A landscape with many valleys, sampled at points; each row gives a point and its height.
A ball rolls from a point to the lowest of its 4 nearest points, and stops where none of them is lower. Distance is the straight distance between rows; heights are no part of it.
<1501>: [ -1 -30   0   6   0  -1  -6  13 -14  -3  15  -2 -11  -9  -2   1 -10   4
 -13  -5  -4  -5  11  -3  11  -1   0   3  -6   4  15   0]  (h 286)
<59>: [  1  24 -23 -10   6  -2   8  -9 -10 -10 -13 -21   9  30  -3  -4   2   5
  12  -2  -1  -7  -2   5  -5   0  -3  -2  23 -22 -23   9]  (h 207)
<1432>: [-11 -33   0  28   6   1 -20  23  -9 -13  24 -12 -18 -31   3   4  -4 -16
  20  -7  18  -5  -3   5   7 -21   2  -9   0  23   6   5]  (h 217)
<667>: [ -9 -35  -9  17   5   0 -17  10 -14 -11  19 -12 -19 -18   3  -2  -9  -4
   7  -4  15  -6   1  -4   8 -13   4  -6   6  18   8   7]  (h 185)
<1514>: [  1 -22  17   7 -13  -1   4   7  -2   8  14  16 -11 -12   0  -1 -12  -1
 -15  -5  -4  -3  10  -7  12   3  -3   0 -16   1  20  -6]  (h 339)
<1420>: [-17 -31   2  34   2   2 -18  30  -5 -12  18 -10 -20 -36   2   2  -4 -17
  19  -9  17  -4  -3   4  11 -20   3  -4  -8  24   7  -1]  (h 232)
<854>: [  9  23  -6  -1  -4   5  11 -21  13   8 -15  23   0  15  15  -3   1  14
  -9  12   2  -2  -1   0  -8  19  10   8  -6   4 -17 -10]  (h 198)
<919>: [  3  19  -1   5 -11   5  10 -18  17  13 -12  18   2   6  11   0   6  19
  -5  11   7   3  -1   2  -8  13  11   5 -11   6 -14 -14]  (h 267)
<1551>: [  4   3  17   3 -19   0   8  -9  17  15  -3  12   2  -7   4  -1   8  14
   0   4   3   6   3   2  -2  -2   8  -5 -16   2  -3 -18]  (h 403)
<575>: [  6 -18  17   0  -9  -3   1  10  -3   6  11   7  -3  -9  -4   4  -2   2
 -11  -5 -10   0  11  -1   4  -3  -1   0 -14  -2  12  -8]  (h 317)
<1245>: [-19  -6  24  20 -20   1  11   0  18  22  15  32  -6 -20  -8   0 -18 -16
 -14  -1  11  12   4 -26   1  10  -6   3 -35  13  25   5]  (h 392)
<1029>: [ -9 -29  -1  21  11   3 -25  28  -9 -19  25 -12 -19 -36   1   6   0 -25
  19  -8  19   0  -7   2   4 -22   0 -11   7  25   3  10]  (h 220)
<945>: [  4  -9  23  -2 -19  -3   8   2   6  13   5  14  -2 -11  -1  -3   0   4
  -8   0  -2   7  10  -1   1  -2   0  -6 -18  -2  10 -14]  (h 354)
<91>: [ 12  28 -10  -4  -3   3  15 -17  12   9 -16  24  -2  16  18  -3  -6  11
 -12  12   1  -1  -2  -1 -10  23   8   9  -6   3 -17  -8]  (h 180)
<1246>: [  4 -22  16   5 -10  -3   4   9  -5   8  13   8  -8 -11   0   0  -8  -1
 -14  -2  -6  -2  11  -4   9  -1  -3   1 -15   0  18  -6]  (h 326)
<1394>: [  7  28  -3 -25  21   2  -6   0  -8 -11 -12 -35  11   6  -9  -2  10 -24
  21  -1   0  -3 -16   6  -2  -6 -15  -1  38 -14   2  16]  (h 238)
<1371>: [  1 -26   0  -2   6  -2  -6  13 -16  -6  14  -7  -6  -9  -1   4  -4   3
 -14  -4  -7  -1   8  -2   9  -5   0   2  -2   2  11   0]  (h 256)
<364>: [-33 -18  13  33 -15   9  -2   4  10  14  16  28 -13 -19  -2   0 -17 -10
  -9  -7  17   2   2 -17  18  12  -1   1 -31  13  23  -2]  (h 272)
<1179>: [ 10   2  -4  -4   0  -4  -4   3   1  -4  -4  -9  13  17  -4   5  18   3
  13   1 -12  -6  -5  12  -8  -9  -2   5   5  -5  -6  -6]  (h 174)
<1254>: [  5  15  -3   3 -10   3   5 -15  12   7 -13  14  -1  14   9   0   8  18
   0   9   2  -3  -3   6  -6  12   9   5  -3   2 -16 -14]  (h 359)
<696>: [  3  16   4   6 -15   6   8 -17  19  14 -12  15   2  -2  12  -1   5  19
  -7  10   3   8   1   2  -5  10  11   0 -11   7 -11 -16]  (h 357)
<806>: [-23 -30   2  40  -9   4 -12  17  -4  -2  15  -1 -18 -24   3  -2 -12  -8
  12 -11  17  -5   1  -4  16  -9   3  -3 -18  17  16  -9]  (h 219)
<53>: [  1  16   4   6 -14   3  12 -22  23  21 -11  19   6 -10  12  -2   1  20
  -9  14   6  12   0  -6  -6   8  12   2 -15   6  -9 -13]  (h 300)
<1237>: [  5  19 -19  -8  -2  -3   6  -9  -6  -9 -13  -9   5  31  -1  -5   4   8
  10   0  -3  -8  -3   4  -7   2   0  -1  16 -16 -22   1]  (h 149)
<1132>: [ -6 -27  -9  -5  20   2 -18   9 -16 -16  13 -16  -6 -17  -2   4   2   2
  -9  -2   1   0   3  -2   7  -8   4  -5  10   7   6  15]  (h 89)
<1397>: [ 11  22 -15 -10  -2   2  15 -12   1  -3 -18  17   1  27   8  -2  -2  10
  -8   4  -1  -4   4   5  -7  19   3   4   3  -7 -25  -6]  (h 269)
<62>: [ 21  35  -5 -20  11 -12  19 -12  12   6 -25  29   6  18  18  -4 -17   4
 -11   8  -7   2   4  -6 -18  26  -1   5  -8  -3 -20  -7]  (h 213)
<414>: [  8  23  -4   3  -8   4  10 -20  17  14 -13  23  -1   8  15   0   0  19
  -8  11   4   0  -4  -2  -8  19  10   7  -8   6 -11 -12]  (h 206)
<1574>: [  7   1   0  -1  -3  -5  -4   6   1  -3  -2  -5  11  12  -3   5  16   6
   9   3 -13  -5  -4  13  -6  -9   1   5   0  -5  -6  -7]  (h 348)
<180>: [  9  17 -10 -13  10  -5  -9   4  -4  -7  -9 -27  14  15 -10   1  14 -10
  22  -1  -6  -4 -12   8  -8 -11  -6   4  24  -9  -4  11]  (h 170)
<1531>: [-10 -33   0  18  -4   2  -5   7 -10  -1  18   3 -18 -11   2  -2 -13   2
  -9  -5   5  -7   7  -7  15  -2   0   0  -9   9  17  -3]  (h 405)
<842>: [-14 -37  -6  28   0   0 -13  12 -10  -7  21  -4 -21 -21   5  -2 -13  -4
   8  -7  14  -9   2  -4  13  -9   3  -4  -5  19  11   0]  (h 168)
<900>: [  6  14 -18  -4  -4   1   4  -8  -1  -6 -10  -5   4  29   1   0   9  12
   8   1  -2  -7  -6  10  -9   3   0   4  10 -11 -20  -2]  (h 123)
<543>: [-10  -4  26   8 -24  -6  17  -7  20  23   8  25  -3 -23  -4  -3 -12 -12
 -11   2  10  15   6 -19  -5   3  -3  -1 -29   6  16  -1]  (h 401)
<1348>: [  6 -17  10  -2  -2  -6  -1  13  -5   1   8   3  -2  -5  -1   2   2   6
 -14  -2 -13  -2  10   3   5  -5   0   3  -8  -3  11  -7]  (h 306)
<976>: [ -9 -34  -6  12  10   1 -21  11 -15 -16  20 -15 -17 -23   1   0  -7  -6
   9  -6  15  -3  -2  -3   6 -15   4  -9   6  17   6  11]  (h 136)
<756>: [  6   9  -7  -9  10  -6 -10   8  -2 -10  -2 -20  15  13 -11   4  17  -7
  13   1 -13  -4 -10  10  -5 -10  -5   7  14  -4  -1   5]  (h 175)
<870>: [  2 -11  26   3 -18  -3   9   2   5  14   8  19  -6 -15  -1   1  -9  -2
 -12   0  -1   4  10  -6   3   1  -2  -3 -21   0  14  -8]  (h 304)
<620>: [  9  24  -8 -21  19   2  -8   2  -6 -10  -9 -34  15   9 -10  -2  12 -22
  18  -1  -4  -2 -15   7  -4  -8 -10   2  33  -8   2  15]  (h 275)
<1006>: [-17 -27  10  26 -12   6  -3   5  -1   7  16  16 -18 -12   2  -1 -18  -5
  -9  -7   8  -4   6 -10  18   8  -3   0 -19   9  22  -3]  (h 337)
<826>: [ -8   0  27   4 -27  -5  17 -10  23  24   7  21   1 -25  -3  -3 -13  -5
  -7   3  12  19   7 -21  -7  -1  -4  -3 -28   8  14  -1]  (h 402)
<436>: [  7  -1  -4  -8   9  -3 -10  12  -5  -8  -1 -18  14   6  -7   7  17  -2
   5  -1 -17   0  -6  10  -4 -13  -3   9   8  -3   4   2]  (h 303)
<1303>: [  5   9  -7 -14  17  -1 -14   8  -2 -11  -3 -24  15   7 -12   7  17 -10
  16  -1 -13  -1 -12  10  -4 -10  -8   9  20  -3   4  11]  (h 241)
<890>: [ 17  37  -2 -25  16 -15  24 -11   9   4 -29  31  13  23  14  -7 -17   4
  -7   8 -11   8   9  -1 -20  21   0   2  -7  -6 -28 -10]  (h 64)
<1452>: [  5  14 -17  -6  -2  -2   2 -10  -3  -5  -9  -8   5  28   0  -1   9   7
  11   1  -2 -11  -4   7  -7  -2   0   4  14 -11 -21  -1]  (h 144)
<580>: [  8 -14  15  -3  -8  -3   2   8  -1   5   4   5   2  -5  -1   1   5   5
  -7  -2 -11   1   6   4   1  -6  -1   0 -13  -4   8 -13]  (h 327)
<1027>: [  9  14 -11 -12   5  -5  -5  -2  -6  -8  -8 -22  15  19  -8   0  12  -7
  22  -1  -7  -6 -11   8  -8 -10  -6   5  20 -12  -8   7]  (h 143)
<521>: [ 14  28 -15 -17   7  -4  19 -12  -2  -2 -20  21   2  30   9  -4  -7   6
 -10   5  -8  -2   5   3  -8  24   0   3   1  -9 -29  -4]  (h 497)
<557>: [ 13  26 -13 -16   5  -5  19 -12   4   1 -21  24  -1  24  11  -1  -7   7
 -12   6  -4   0   3   0 -12  24   0   6   1  -3 -24  -3]  (h 546)
<1049>: [ -6 -17  -9 -10  23   3 -19  10 -15 -12   6 -20   2  -9  -5   8   6   1
  -9  -3  -9   4   0   4   6  -6   1   0  12   4  10  17]  (h 340)
<1044>: [ -8 -19  17  14 -16   2   6   4   5  12  14  23 -15 -14  -1   0 -15  -8
 -14  -5   3   0   6 -12  12   5  -4   0 -23   6  22  -2]  (h 196)
<232>: [ -3   7  18   6 -24  -3  15 -20  21  23  -1  17   6 -23   0  -5  -2  10
  -7   6  11  19   6 -16  -9  -2   8  -6 -23   5   4  -8]  (h 526)
<568>: [  6  20 -20 -10  -1   0  10 -11  -7  -7 -14  -1   2  32   2  -4   1   9
   2   1  -1  -9   0   8  -5  11   0   3  13 -16 -25   2]  (h 165)
<1084>: [ 10  34  -2 -26  24   2  -3  -2  -8 -12 -13 -37  12   6  -7  -7   8 -24
  22  -2   3  -1 -15   7  -2  -7 -12  -8  44 -18  -3  18]  (h 226)
<885>: [  7  20 -17 -12   3  -2   0  -6  -7 -11 -11 -25  10  24  -4  -3   8  -2
  21  -1   0  -7  -5   5  -6  -6  -4  -1  24 -17 -16   8]  (h 169)
<1089>: [  8  15 -14  -7  -1  -4  -1  -7  -4  -8  -9 -17  10  26  -4  -3  10   3
  18  -2  -2  -9  -8   8 -10  -6  -1   3  17 -14 -16   1]  (h 164)
<233>: [  1   0  25   2 -23  -3  11 -12  18  21   0  18   1 -18   0  -3  -2   5
  -6   6   7  12   7  -6  -6   1   4  -8 -23   3   3 -13]  (h 509)
<268>: [  8   0   1  -6   2  -4  -6   6  -1  -6  -1 -10  12   9  -7   3  19   3
  10  -2 -15  -4  -6  10  -6  -9  -2   7   5  -6  -1  -4]  (h 315)
<408>: [-19 -30   0  32  -9   5  -9  11  -7   3  18   5 -19 -17   5  -5 -14  -3
   0  -9  13  -8   3  -6  15  -2   2  -3 -16  14  18  -5]  (h 384)
<615>: [  2   8  10   6 -15   3   5 -12  19  13  -7  11   3  -2   8   0   9  18
  -1   8   4   6   1   4  -7   2  10  -1 -14   3  -9 -17]  (h 448)
<1153>: [ -1  13  -4 -21  28   5 -17   8  -7 -14  -4 -27  12   0 -12   5  16 -20
   7   2  -9   0 -18  11   4  -2 -12   3  32  -1  12  21]  (h 508)
<1545>: [ 10  31  -6 -26  20   2  -4  -3  -6 -10 -12 -37  11   9  -8  -5   7 -20
  23  -2   1  -2 -11   6  -2  -6 -11  -6  41 -17  -3  16]  (h 222)
<1327>: [ 10  28 -14 -15   9  -6  20  -6  -5  -4 -21  18   7  32   9  -1  -7   6
 -12   4 -10  -5   6   8  -8  23  -1   2   3 -13 -29  -2]  (h 308)
<326>: [  6  -1  15   0 -17  -2   4  -3  12   9  -5  10   5  -1   3   0  11  12
   1   4  -4   5   1   8  -5  -2   6  -2 -13   1  -4 -19]  (h 377)
<103>: [  6  39  -9 -23  25   6   4  -7  -9 -11 -18 -41  11  14  -3  -7   1 -10
  26  -6   4  -4  -5   7   1  -7  -6 -15  42 -25  -9  17]  (h 248)
<922>: [  5  29 -22 -15  12   1   5  -7 -10 -12 -16 -28  14  24  -4  -7   1  -3
  17  -4  -1  -4  -3   3  -3  -3  -2  -4  29 -27 -19  14]  (h 334)
<1352>: [  6 -16   1  -6   6  -4  -6  14  -9  -5   6  -7   5  -3  -4   5   8   4
  -8  -1 -17  -1   5   5   5  -7  -3   3  -3  -2  10  -1]  (h 325)
<64>: [  9  25 -18 -15   3  -1  17 -10  -4  -6 -17  11   3  32   4  -4  -4  10
  -9   3  -6  -3   4   5  -6  17  -1   2   9 -15 -28   0]  (h 194)
<898>: [-12 -33  -6  20   2   1 -16  10 -14  -9  20 -10 -19 -18   4  -2 -12  -2
   3  -6  10  -6   1  -1   9 -10   3  -6   1  17   9   3]  (h 181)
<70>: [  0 -15  -5 -10  17  -1 -15  16 -11 -10   4 -16   9  -5  -7   7  11   3
  -9  -1 -15   0   1   3   5  -9   0   4   6   1  10   9]  (h 352)
<292>: [  8 -11   6  -4   1  -4  -3  13  -5   0   3  -4   7  -1  -4   5  13   6
  -2  -1 -16   2   2   7   0  -8   0   4  -7  -3   4  -8]  (h 356)
<888>: [  6  26  -6   3  -5   6  13 -24  22  16 -16  22   1   2  17   1  -1  18
 -13  14   3   6  -3  -6  -9  19  13   7 -10   8 -10  -9]  (h 221)
<1604>: [-16  -5  26  17 -22  -4  13  -4  19  23  12  30  -3 -21  -8   1 -15 -16
 -10   1  12  14   4 -25  -3   4  -8   2 -34  12  21   9]  (h 397)
<1259>: [-17 -34  -3  34  -1   0 -15  16  -8  -7  20  -8 -20 -24   4  -3 -12  -4
  14  -9  15  -8   0   0  12 -13   2  -6  -7  20  11  -2]  (h 145)
<1590>: [-14 -37  -3  26  -4   1 -12   9 -11  -5  18  -3 -22 -15   6  -2 -12  -2
   2  -8  13  -8   4  -5  12  -7   2  -2  -6  14  16  -2]  (h 214)
<269>: [-30 -12  19  27 -14   8   5   2  17  21  14  31  -7 -18  -8   2 -16 -16
 -10  -1  15  12   2 -24   9  10  -6   4 -34  15  25   7]  (h 338)
<499>: [  2  28 -27 -15  11   0  13  -8  -9 -13 -17 -16  11  33   0  -3  -5   3
   6  -2  -4  -5   4   4   1   4  -1  -6  24 -28 -27  10]  (h 408)
<333>: [ -9 -27  -8  -7  21   5 -26   6 -16 -19  15 -19 -11 -21  -2   2   3  -4
   0  -6  11   6  -4  -2   6  -9   6 -16  21  11   3  18]  (h 292)
<107>: [  2   3  20   1 -21   1  12 -12  18  19  -3  15   3 -14   4  -2   3  14
  -2   6   4  11   3  -1  -5  -1   6  -7 -19   2   0 -17]  (h 441)
<889>: [-27 -15  17  30 -16  10   4   3  11  18  13  27 -15 -17  -5  -1 -18 -13
 -11  -4  13   5   4 -21  14  13  -3   4 -28  10  27   1]  (h 249)
<1564>: [  9  23 -13 -15  12  -2  -4  -4  -9 -10 -12 -34  12  14  -7  -3   6 -12
  23  -3   0  -5 -13   5  -6  -9  -6  -3  31 -15  -9  14]  (h 204)
<576>: [  0  -5  26   1 -24  -4  11  -4  13  19   4  18  -2 -17  -2  -3  -7   1
  -8   1   4  12   9 -10  -4  -3   0  -5 -23   1   9 -12]  (h 414)
<139>: [  6  10  -7   0  -9   1   4 -11   5   0  -8   3   3  20   3  -1  12  13
   9   4  -4  -8  -6  11  -8   3   4   3   2  -5 -18 -11]  (h 331)
<1291>: [  2   8   7   4 -15   2   5 -13  15  10  -7  12   5   1   7   0  11  19
   1   7   1   2  -2   6  -6   2   9   2 -13   0 -11 -19]  (h 416)
<1579>: [  2 -24   4   1   0  -2  -4  12 -10  -1  13   0  -5  -9  -4   2  -3   4
 -16  -3  -9  -2  10  -1   8  -8   0   3  -7   0  14  -4]  (h 288)
<1416>: [ -8 -26   9  19 -13   2   1   6  -4   7  15  13 -16 -10   1  -2 -17  -3
 -11  -6   5  -7   9  -8  15   3  -3   2 -14   9  20  -2]  (h 394)
<431>: [  0   2  -6 -17  26   4 -17  12 -10 -13  -1 -23  13  -2 -11  10  15 -12
   0   2 -14   2 -10   8   3  -6  -7   5  20   0  11  17]  (h 417)
<318>: [ -7  -5  -9 -16  30   7 -22  10 -10 -16   3 -25   7  -9 -10  10  13  -5
  -5   1 -10   4  -8   9   7  -3  -1   0  22   3  11  20]  (h 467)
<427>: [  5  27 -21 -14   8   0  15  -8  -7  -6 -18   4   7  34   3  -4  -6   4
  -5  -1  -6  -5   5   6  -5  16   0   0  14 -18 -31   5]  (h 184)
<1598>: [  6   2  -6 -11  17  -2 -12  14  -5 -10   0 -20  15   2 -10   7  17  -6
   4   0 -18   0  -7   9   0 -11  -7   9  14  -4   8   9]  (h 302)
<72>: [-21 -20  12  28 -16   7   2   5   5  14  15  23 -15 -15  -3   0 -17  -8
 -12  -5  10  -1   6 -15  17  11  -2   1 -25   9  26  -3]  (h 195)
<1019>: [-14  -2  27   8 -24  -7  15 -10  22  23   9  25  -1 -23  -6  -3 -14 -12
  -8   2  13  17   5 -25  -8   1  -5  -1 -30  10  18   3]  (h 399)
<1326>: [-14 -37  -6  24   4  -1 -18  13 -11 -11  22 -10 -19 -22   5  -1  -9  -6
  12  -6  15  -7  -1  -1  10 -16   4  -5  -1  19  10   4]  (h 163)
<757>: [ 17  32  -7 -14   7  -6  20 -15  11   5 -20  28   0  20  18  -2 -10   6
 -14  10  -5   2   0  -2 -15  27   2   9  -5   0 -19  -5]  (h 351)
<1287>: [  3 -17  -2  -7  11  -2 -10  14 -11  -8   8 -12   5  -7  -7   8   8   2
  -9  -3 -15   1   2   3   7  -8  -1   5  -1   1   9   3]  (h 323)
<779>: [  3  26 -26 -12   5   0  11  -8  -9 -10 -17 -11   7  33  -2  -2  -1   6
   3  -1  -3  -5   1   7  -1   6  -1  -1  19 -24 -28   9]  (h 277)
<314>: [  8  -9  18   0 -11  -4   1   7   5   5   2   7   2  -4   2   3  10   8
  -4   0 -10   1   5   6  -1  -6   1  -2 -13  -6   2 -15]  (h 353)
<480>: [  6  10 -10  -2  -6  -2   0  -7   1  -4  -8  -7   8  21  -2   1  15   6
  13   1  -4  -7  -7  10 -10  -4   1   2   8  -8 -16  -6]  (h 210)
<895>: [ 12  24 -11  -7  -1   1  16 -15   5   4 -16  23  -2  22  14  -2  -4  13
 -10  10  -1  -2   2   1 -11  23   4   7  -1  -1 -20  -7]  (h 88)
<559>: [ -9 -31  -5  20   9   2 -24  18  -9 -18  24 -13 -21 -29   0   1  -5 -13
  16  -6  18  -2  -5   2   5 -18   2 -10   8  23   5   8]  (h 211)
<1200>: [  4 -18  20   1 -13  -3   4   8  -2   7  11  11  -5 -11  -1   1  -6   2
 -12  -3  -8   2   9  -5   5  -1  -2  -1 -17   0  14 -10]  (h 324)
<1541>: [ -1 -30  -6   0   8   2  -8   9 -15  -8  15  -9  -9 -11  -2   2  -4   4
 -14  -4  -3  -4   7  -2   8  -6   3  -1   2   6  11   7]  (h 205)
<143>: [  6  18 -15  -5  -5  -1   9 -15   0  -2 -13   6   0  30   5  -2   4  13
   2   3   2  -8  -2   6  -9  12   3   5   6 -10 -24  -3]  (h 177)
<1295>: [  6  27 -18 -13  10  -5   0  -8  -7 -10 -12 -28  10  21  -7  -4   5  -4
  21  -3   1  -5  -6   4  -6  -7  -5  -2  29 -20 -16  12]  (h 192)
<136>: [ -1 -10  -8 -15  24   0 -16  13 -12 -13   6 -17   9  -6  -9   8  13  -1
  -7   0 -14   3  -5   6   7 -10  -2   6  12   2  11  15]  (h 457)
<1618>: [  7   8  -5   2  -7  -2   0  -5   3  -1  -7  -4   5  19  -1   1  15   9
  13   1  -6  -5  -6  10  -8  -3   3   3   3  -5 -15  -9]  (h 274)
<610>: [  0 -26   6   8  -8  -1  -3   9  -9   3  16   7 -12  -9   0  -1 -11   3
 -15  -5  -4  -7   9  -5  12   0  -1   0 -10   2  18  -4]  (h 347)
<265>: [ -2  17   7   7 -16   3  11 -25  23  23 -10  16   6 -14  10  -2   1  16
  -9   9   9  16   2  -8  -5   6  14  -1 -19   7  -8 -14]  (h 335)
<242>: [ 10  -6   4  -4   1  -4  -4   9  -1  -3  -2  -7  12   7  -7   5  17   4
   6   0 -15  -1  -3  11  -5  -9   0   5  -2  -4   1  -7]  (h 381)
<1492>: [  3  19   1   7 -11   5  10 -23  21  19 -13  18   2  -5  15   0   2  19
 -10  14   5  10   0  -4  -5  11  12   2 -13   8 -10 -13]  (h 262)
<148>: [ 11  18 -12  -3  -5   3  11 -15   3   3 -15  16  -2  23   9  -1   4  13
  -5   7   0  -6  -3   4  -9  15   5   8   1  -1 -21  -8]  (h 242)
<933>: [ 11  31 -14 -20  14  -6  22  -7  -3  -6 -24  18  11  32   5  -5  -8   4
 -12   1 -14   0   8   9  -7  20  -3  -2   5 -16 -31  -4]  (h 404)
<990>: [  2   9  -5 -13  21   1 -15  11  -6 -10  -4 -26  14   6 -12   8  16 -15
   9   1 -12  -1 -14   9  -2  -9  -9   7  23  -3   9  16]  (h 318)
<520>: [-28 -24  10  37 -14  10  -4   6   5  11  11  19 -15 -17  -1  -1 -16  -9
  -6  -9  17  -2   5 -14  18   7   0   0 -25  12  23  -4]  (h 239)
<573>: [-15 -16  19  18 -19   2   6   2   6  16  14  25 -11 -15  -1  -1 -17  -9
 -17  -3   6   0   6 -15  12   9  -4   0 -25   8  26  -2]  (h 128)
<467>: [  7   4  -4  -6   5  -3  -6   8  -1  -7  -2 -13  14  10 -10   5  20  -1
  11  -1 -14  -4  -7  10  -6 -10  -1   7   7  -3  -1   0]  (h 255)
<1529>: [ -7 -31  -5  12  11   3 -26  14 -12 -19  22 -15 -18 -25   2   3  -4 -13
  13  -7  20  -1  -6   1   4 -16   3 -13  11  21   1  12]  (h 271)
<502>: [  1   9  14   4 -19   4  10 -15  20  19  -7  14   5 -10   8  -3   6  17
  -5  11   8  10   3  -3  -4   3  12  -3 -17   3  -6 -17]  (h 461)
<856>: [  7   4  -6  -1  -5  -3  -1  -2   1  -4  -6  -7   9  21  -1  -1  15   9
  12   2  -7  -8  -5  12  -6  -6   1   3   4  -7 -12  -8]  (h 294)
<30>: [ -1 -20  -5  -6  18   2 -13  12 -13 -13  11 -13   1  -9  -5   6   5   3
 -12  -3 -11   1   4   3   7  -9   2   1   7   3  11  11]  (h 237)
<837>: [  2  10  10   5 -18   3   9 -14  19  16 -10  16   5  -7   9  -2   8  18
  -2  10   7   6   1   2  -5   4  11  -2 -15   4  -9 -16]  (h 456)
<1356>: [  8   9  -7  -8   2  -6  -4   2  -3 -10  -5 -14  12  17  -7   2  14  -1
  17  -1  -9  -7  -6   9  -7 -12  -2   4  14  -8  -7   1]  (h 27)
<1250>: [  0   2  -6 -12  23  -1 -15  13  -8 -12   1 -23  11   0 -12   5  16  -7
   2   1 -15   1  -9   8   2  -9  -5   9  15   2  10  14]  (h 358)
<78>: [-10 -29  -8   2  16   4 -25   9 -15 -20  19 -19 -14 -21  -1   3  -2  -7
   7  -6  16   2  -2   0   3 -12   6 -14  18  14   2  16]  (h 418)
<209>: [  6  26  -2 -26  24   4 -10   1  -7 -13 -10 -35  11   5 -11  -1  11 -27
  16   0  -4  -2 -15   9  -2  -7 -13   0  40  -9   5  19]  (h 295)
<421>: [ -3   3  25   2 -24  -4  13 -15  21  21   2  18   2 -23  -1  -5  -6   3
 -10   4  10  19   6 -12  -9  -2   3  -5 -25   7   5  -8]  (h 462)
<29>: [-10 -19  -6 -15  27   8 -22   9 -15 -19   7 -22  -4 -16  -6   8   9   0
  -7  -2  -2   9  -6   0   8  -5   5  -9  21   7   9  21]  (h 336)
<947>: [  2  35 -20 -20  19   1   6  -8 -11 -11 -18 -34  14  22  -3  -7  -3  -2
  18  -6   1  -4  -4   4   2  -2  -4 -10  37 -29 -19  13]  (h 126)
<715>: [  5 -19   3  -4   4  -3  -6  14 -11  -4  10  -5  -1  -4  -4   2   4   5
 -11  -2 -16  -1   7   3   9  -8   0   3  -6  -1  11  -2]  (h 310)
<201>: [  9  35  -6 -24  22   2   0  -4  -8 -10 -15 -41  11  10  -7  -8   5 -17
  26  -4   4  -1 -11   4  -1  -8  -9 -11  42 -21  -7  16]  (h 227)
<435>: [  8  -1  12   3 -10  -1   1   0   9   5  -2   3   5   4  -1   2  15  11
   5   3 -10  -1  -1  11  -6  -6   5   0  -7  -4  -6 -18]  (h 386)
<1345>: [-12  -9  24  13 -23  -2  11  -1  15  19  14  27  -6 -20  -5   0 -16 -13
 -10  -1  11  11   6 -20   0   4  -6   1 -29   8  23   3]  (h 400)
<530>: [  7 -10   0  -8  12  -3 -10  13  -5  -9   4 -15  11  -2  -8   6  14   2
  -3  -1 -17  -1  -1   8   1 -11  -1   5   2  -2   7   3]  (h 328)
<1117>: [ -4 -10  23   8 -20  -1   7   2   7  15  12  22  -9 -15  -4   1 -12  -9
 -13  -1   4   6  10 -11   3   3  -5  -2 -23   3  20  -4]  (h 236)
<1024>: [ 15  32  -9 -20  10  -7  22 -10   3   3 -24  27   5  24  12  -4 -14   3
 -12   7  -7   2   8   1 -14  25  -1   3  -4  -7 -25  -6]  (h 682)
<833>: [ -6 -33  -6   4  12   0 -15   9 -16 -11  17 -13 -11 -13   0   3  -7   5
  -8  -4   4  -2   5  -4   9  -9   6  -3   6   9   9  10]  (h 146)
<1593>: [  6  21 -19 -10   0   0  14 -11  -3  -7 -17   6   0  33   5  -3   0  10
  -2   5  -4  -9   1   6  -4  15   2   3   9 -14 -27   0]  (h 176)
<531>: [-24 -27   6  34 -11   5  -6   7  -2   8  16  13 -20 -14   2  -3 -17  -4
  -4  -8  13  -6   4 -10  18   4   1  -3 -19  13  24  -5]  (h 314)
<1010>: [-28 -30   3  39 -13   8  -7  11  -2   3  14   7 -18 -21   3  -2 -14  -5
   5 -10  16  -5   1  -7  19   1   0  -3 -22  13  19 -10]  (h 307)
<674>: [-10 -21  11  16 -15   4   2   7   0  10  16  18 -15 -13   1  -1 -15  -6
 -14  -6   3  -2   8 -11  13   6  -5   2 -19   5  23  -4]  (h 254)
<1272>: [  9  28  -7 -20  17  -1  -4  -3  -7 -11 -13 -33  13  14  -8  -5   7 -18
  24  -4   2  -4 -12   6  -4  -9 -11  -6  34 -16  -4  13]  (h 215)
<567>: [-23  -5  24  20 -16   0  12  -4  20  25  15  30  -4 -22 -11   3 -19 -19
 -10   0  15  17   1 -27  -3   9  -7   6 -38  15  24  10]  (h 406)
<560>: [ -5   4  -5 -20  29   6 -19  12  -8 -15  -4 -26  10  -4 -11  10  15 -12
  -2   1 -10   3 -12   7   7  -1  -7   0  28   2  12  19]  (h 458)
<635>: [ 13  31  -9 -21  11  -7  22  -8  -1  -4 -23  25   8  31  10  -3 -12   4
 -11   6 -13   0   9   3 -11  23  -3   2   1 -10 -30  -4]  (h 624)
<978>: [  7  39  -2 -27  27   8   3  -5  -7 -10 -17 -42  12   7   0  -9   2 -18
  25  -6   4   0  -8   7   3  -6  -8 -14  46 -25  -7  15]  (h 235)
<648>: [ -2  -4  27   4 -24  -5  13  -7  16  20   8  23  -2 -18  -3  -3 -10  -7
  -7   2   8  13   9 -14  -4   0  -3  -2 -26   4  15  -6]  (h 412)
<652>: [  7   1   2   0  -9  -3  -1  -1   4  -1  -3  -1   7  12  -1   3  16  11
  11   2  -8  -4  -3  11  -7  -8   4   4  -2  -5  -9 -12]  (h 343)
<392>: [ -6 -34  -8  12   5   0 -13   9 -16  -8  19  -8 -18 -13   2  -2 -11   1
  -5  -5   7  -7   7  -3  12  -7   1  -3   0  12  11   5]  (h 199)
<957>: [  5  12  -6   3 -11   3   6 -12   8   4 -11   9   2  18   8  -1  11  16
   4   6   1  -8  -4   9  -7   8   5   5   1  -3 -19 -11]  (h 333)
<109>: [ -9 -32  -8   1  17   2 -25   6 -17 -17  17 -18 -13 -19   0   3  -3  -3
   1  -5   9   1   0  -5   3 -11   6 -12  17  10   2  16]  (h 218)
<920>: [ 17  32  -8  -8   4  -3  18 -18  16   8 -21  30   1  13  19   0 -15   8
 -14  13  -3   4  -1 -10 -14  24   4  10  -6   4 -15  -8]  (h 212)
<114>: [  7  -9  18  -2 -17  -3   4   3   6   9   3  11   4  -8   0   0   7   7
  -5   1  -7   4   9   4  -2  -3   3  -5 -16  -2   4 -17]  (h 355)

Where does a ball stop that starts at each point below?
<114> -> <1132>
<648> -> <573>
<209> -> <1356>
<635> -> <900>
<1246> -> <1132>
<933> -> <900>
<1394> -> <1356>
<201> -> <1356>
<421> -> <573>
<431> -> <1356>
<233> -> <573>
<292> -> <1132>
<610> -> <1132>
